Each row is a point on a landscape with many valleys, with its height.
From any point a ball takes the steepest step (drop divided by distance) to one of its 2 nearest points. It stops when none of these is lower. Distance is the straight distance between rows; heights are no part of it.
Mip: [ -5  -7  -5  16  -3 -12  -2   1   1  -5 -20 -13  10  -2  -5   1  26  12
   1 -18   0  12]  (h 1.69)
Fud: [  3   0   0 -12  -4  20  -5 -11   3  -8  -7  -4  -6  10  -8  12 -30  -2
   1   8 -13  -2]  (h 1.72)
fasi: [ -5  -8  -3  15  -6  17  -7 -19 -17   2  13  -2   4  -3  16   4 -30  26
  -1   8  -8 -21]  (h 4.85)
Bebun: [-16  24 -12 -17   1 -21  11  20  -3 -11   0   1   8 -17   8   9  10  -2
 -28   7  14   6]  (h 6.02)
sedig: [ -4   4   5  12  -1  -4   3  15   3 -11  -2  -2   5  -7   0  -3  36  -7
   4  -6  16  10]  (h 2.62)
pep: [ 28 -15  -3   0  -6   6  -1   8   4  -8  16  10   7   8  18 -17  -4   3
  12   4  10  -3]  (h 1.32)
Bagut: [ -4 -13  10  16  15   1  -6  -4   6  -8   4  -4  25  11   3  10  29  -2
  18   7 -17 -10]  (h 4.91)
vana: [-10   8   7  -3  -9   0  -5  -4   8 -12  -4  -9  -4   3 -19  15  -4  -3
   2  10  -7  -7]  (h 2.57)
nogod: [ 15 -15  10   3  20  -5  -4 -12  -9  16 -18  -3 -11  12   1  -3  14 -22
  18   3 -17   8]  (h 1.66)
ked: [-14 -19  -2 -11  12  -4   2   0  -2   8   6  -1  32  16   8  -9   8   6
   3  10   0 -11]  (h 5.14)
gozag: [-12  -2  -4  -2 -11  -3   7   2   4  16 -45  -1  -6 -16  -5  17 -24  12
 -29  -9  -6   2]  (h 4.22)
lonu: [-20   2   4 -15  15 -10   4  -5  -4  28 -11   1 -11   4 -13 -13  11 -28
  -2   8  13   5]  (h 3.66)
vig: [ 10 -10   6  -7  10 -16   6 -11 -12  -8 -26   3  -8  -4   7   6   7  -3
   8   6 -13  -1]  (h 2.56)
buve: [ -3  11   6  -2  -6 -13   3  28  18  -4   5  -3 -18  -7 -21   3  28 -20
   0   1  17  -3]  (h 3.61)
zuvog: [-18   6  20  -1   2 -10   8  -5 -10  15  18  -1   9  -2   1  -9  12  -7
  12  -3   4 -25]  (h 1.26)
duvik: [  9   0  -3  18   4  14 -16  -3  11   0  -4  -6   0   9 -10  -2  12 -20
   8 -10  -7  33]  (h 3.83)
luzar: [-12 -20  -5 -25  16 -25  11  17  -6   8  -9  -5  21   7   4   3  23   4
 -12   2   8 -11]  (h 5.41)
Zuton: [ -7   5  -6 -11  20 -20 -10   9  14  20 -10   0 -16   3 -20   7  -7  10
 -16  -4 -20   3]  (h 4.32)
Pofi: [  4  -3 -10  19  -4   7  -5  -7   4  27  22  -9  16   5  -1 -24  -9   1
  -6 -26   1  18]  (h 3.07)
mas: [  3  -2 -11 -20  -6 -10  -3   7  12  13 -31  -5 -24  -3 -19  10 -23   5
 -14  -5 -10  11]  (h 3.41)
tadu: [ 14  -6 -11   9   2  -3  -2  10  -7   3  17  12  12  -4  27 -27  18  10
   5  -3  25   9]  (h 0.75)
geri: [  3  17 -13  -8 -10 -12   4  16   5   6  16   0  10 -18   3 -22  -3   8
 -27 -18  17  13]  (h 4.60)
disum: [ -2   5  -2 -12  -7 -12   0  14   1 -16   0  -4   9  -4  -3  14  -4  18
  -9   5  -5  -8]  (h 3.21)
sokop: [ 18  14   1   5  -6  15  -7  -6  -4   9  25   2  -8  -2  10 -19 -26 -15
  -2  -6  -4  22]  (h 4.98)
med: [-19   8  -6   2  -9  25  17 -15 -20 -25 -21   7 -22 -13 -19   8  -6   7
  -2   2  25  -2]  (h 5.93)
sata: [ 13  -7 -13  -3  10  14  -3  -8 -15 -29 -20  15  -3  -2  19   5  -3  10
   7   6  -3  18]  (h 3.42)
gafo: [ 12  -2   7  22  -7  23  -6 -18  -3  17  22 -18   2  13  -1  -2 -18  -5
  10  -1 -17   6]  (h 5.30)
Nofig: [-26  -3  -3   4  -2  -8  10  -7  -7  26 -23 -14   0  -1  -9  -6   5  -3
 -11  -4  14   4]  (h 2.26)
Sif: [ -5   0  -3  -2 -13  -9  -7   1  10  20   2 -15  10   0 -11  -8 -13  13
 -11 -16  -6  -6]  (h 4.00)
bubod: [ 14   4   7  -4   7 -10   6  -8  -9  26   8  11  -7  -2  12 -22  10 -20
  13  -2   2  -1]  (h 5.68)
bezo: [  5  -6  -3 -17  18  -6 -13  16  18  -5  -5   5  -1  15  -2  -3  11 -11
  -3  14  -1   9]  (h 4.78)
duz: [-27  -3   3 -15  27 -10 -15  19  12  20  15  -2   5  16 -25   9   3  14
  -8  -9 -21  -2]  (h 3.81)
tobam: [-21 -12  -8 -12 -17  23  11  -3  -4   1 -26  -8   3   7  -6   7 -29   6
 -21   4  21  -5]  (h 4.93)
zevo: [ 12  17  12   9 -20  11   6 -11  -2 -23   9   9 -24 -11 -12  14 -14  -2
  17   2 -12  -7]  (h 6.61)
mur: [ 19   0  15  10  12  10   7   4  11  20  25   8   1  11  20 -13  14 -32
  25  -2   4  -3]  (h 5.39)
Sesil: [  6 -23 -12  18 -15   9   1   0   1  20   5  -8  15  13   1 -26  10   7
   1 -11  24  12]  (h 2.42)
degan: [  4  -6   5  18 -17  24   2 -13  -1   7  21  -1   3  19  -3  -7  -6 -15
  17  11  13  -7]  (h 5.62)
Pefa: [-22   4  17  -1  22  -3 -18  -2  10  12  12  -3  -5  16 -26  11   3  -8
   8   4 -24  -8]  (h 3.15)
zal: [  1 -11  -8   2 -34  -5   6  12   2   4  -4 -21   4   4 -13  -2   0  20
 -10 -16  18  -3]  (h 4.51)
komez: [  0   8 -14 -27   7 -29  14  19 -10   8  -9  -1  12  -7  17  -6  12  10
 -23  -6  11  -2]  (h 5.69)
zitob: [ 15 -22 -17   8 -12  18  -9   4  13  -4   3  -8  19  20   7  -9   0  12
   4   5  17  11]  (h 1.83)
rupag: [  0  -3  15 -18  13 -23   2   1  -1  13   7   6  -5   5  -3  -1  10  -6
  10   8 -14 -28]  (h 1.98)
nirig: [ 23  16  -4   6 -18 -18   0  11  14  -2  21   5  -3 -21   0 -13   4   8
  -8 -19   2  12]  (h 4.19)
reli: [ 14  11  14  -2   3 -18   2  28  30 -14  15   2 -21  -3 -12  12  25 -10
   9   0  -4 -21]  (h 4.24)
rofu: [ -1  -1  10   3 -24  16   6  -3  -3  -9  15   2 -11  -1  -3  -5 -10  -1
  13  11  24 -22]  (h 5.91)
mam: [ -2  16  -3   9  16   4  -6 -11  -4   8  14  10  16  -8  21 -12   2 -11
  -4  -6  -7  23]  (h 5.63)
dava: [ 16  -6  -1 -10   4   3 -12  25  23 -34  -6   6   1   8   1   9  19 -10
   8  12   2  15]  (h 4.42)
nutet: [  8  -7  -9 -12   0  18   1  -7   6   2 -37   3  -9   6  -1  10 -33  10
  -9  -7 -20  10]  (h 2.41)
farub: [ -7   0   6  26  -5  -6  -2 -15  -2  18  14 -15  15  -6 -10  -6  -1   7
  -8 -35 -14   4]  (h 3.55)
piva: [-20   3   9  18  -8   6   4  -9 -18 -14  13   1  -2  -8  -1  11   6   6
   7  17  18 -22]  (h 6.16)
bani: [ -9  -8 -11  -6  -7  10  12  -4 -13   0 -31   9  -5 -15  10  15 -25  30
 -19  -7   1  -9]  (h 4.50)
baz: [ 16   8 -10   8  -8   9 -15  -1  13  -7   7  -2  -2   1  -3  -6 -17  -7
  -5 -12  -6  30]  (h 4.55)
Mene: [  4 -11  -9   5 -27   7   5  18 -10 -21   5  -6   0  -9  -2   6   6  27
  -7  -7  24  -7]  (h 4.92)
nanu: [  5  24   7  14   9  15  -6   0  11   4  32  12   4  -3   9 -16   1 -29
  -1  -7   3  20]  (h 5.36)
Kopar: [ 13   9  12  -9  21  -4  -3  -6   2   2  11  18  -5   3  22 -11  -3 -21
  12  17  -9  -4]  (h 5.71)
pof: [ -1   9   0   5  29   2  -5 -12 -10  -6 -11  11  14  -1  24  -3  16 -12
   9  12  -5  21]  (h 5.42)
nug: [ -6   1  -2   8  14  -3   3 -18 -28 -18 -17   9  -8 -12  22  10  -2   9
   8  14  -1   0]  (h 3.06)
kad: [ -1 -15  -4   6   3   2  -6 -13  -6  -2  13  -1  27  12  23   1 -11  22
   5  11  -6 -14]  (h 4.99)
noba: [  0   5  19  10  22   3  -6  -3  11   5  22   5   7   6   5   6  21 -26
  22  -3 -21  -5]  (h 5.13)
fudu: [ 24  -3  -9  -7   0  11   2   8   6 -42 -19  17 -12  -5   1  12   9   3
  12  -3   2  18]  (h 3.90)
nelab: [ -9  -7  10  -4  13  -6  -7 -16   1  22   0  -9  11  16  -9   7  -2   0
   9   2 -28 -21]  (h 2.55)
laf: [-17   9 -16   8 -23  16   3  10  -7 -26   7  -4  -3 -18  -4  18  -5  26
 -24  -8  22   1]  (h 5.23)
Bar: [-13   5 -13   4 -18  40   4  -3  -9 -31   4   0  -8 -10 -18   9  -9  16
  -1   2  24  -4]  (h 5.59)
zagub: [  6  -2  -2  11  10  -1  -7 -13  -4  28 -10 -10  -2  11   0 -11  10 -13
   5 -20 -14  19]  (h 2.75)
subag: [  6 -13  18   1  12 -15   6   6   6 -24   6   4   7  -1  11  12  22  -7
  16  14 -11 -23]  (h 4.73)
zini: [-15  -4  -5  28 -14   3   5 -11 -12   6 -22 -11  -9 -12  -3   1   2  10
  -9 -19   7  12]  (h 1.00)
sar: [-32   9   0   3 -11  19   7 -19 -13  -2 -18  -8  -7  -1 -16   3 -21 -11
  -8  14  23   1]  (h 5.40)
Kunaz: [ 17  11  14  -8  10 -25  -1  11  17 -18   9   9  -6  -9   1  20  15   3
  10   7 -22 -21]  (h 4.52)
lili: [ 17   6  -3  -3 -15 -33   5  14   0  -2   2  -2  -1 -18   0   2  14  18
  -4 -13  -3  -3]  (h 3.72)
par: [ -5   9  -3 -11  34 -10 -16   4   5  -1  -7   8  10   2   3   4   9  -6
  -2   3 -21  11]  (h 5.11)
suru: [-12  25  -5 -25  -9 -23  11  17  -3  -1  -3  -1 -10 -11 -15  11  -2 -10
 -21  16   8  -6]  (h 6.43)
Kofir: [-12  -9 -11   5 -14  18   2  -8 -13   3  -6  -3   3  -1  10  -2 -28  22
 -11   2  16 -11]  (h 4.69)
Zef: [ 25 -14   4 -19  14   9   3  -8  -3 -11  -5  14 -10  11  17  -4 -17 -21
  16  27 -13  -5]  (h 5.51)
zod: [  6   5  18   0 -31  -5  17  -4  -4  -9   4   2 -24 -13 -14   6  -6   3
  16   2   6 -26]  (h 6.25)
Lizi: [ -3   7   8  14 -11   7   0 -25 -12  19  15 -11   3  -3   6  -6 -32   9
  -3  -7 -20 -10]  (h 5.03)
pazi: [ 12 -10  -1 -36  17  -3  -7   7   5  -8 -10  15 -22  12  -6  -2 -13 -14
   2  30  -4   1]  (h 5.20)

For each start below, name the point where the ball stops.
laf: tadu
Bebun: Kofir
pof: nogod
Zef: nogod
geri: Fud
nanu: nogod
bubod: zini

Call two points neighbours if one is among the 2 nearest of the other. Go from one point of each pair to the other, from neighbour to neighbour, staying as low as possible. Name the highest point that can't be avoided.
tadu, Fud: med
mas, zini: bubod
mas, zuvog: Zuton
nogod, Kofir: Kopar
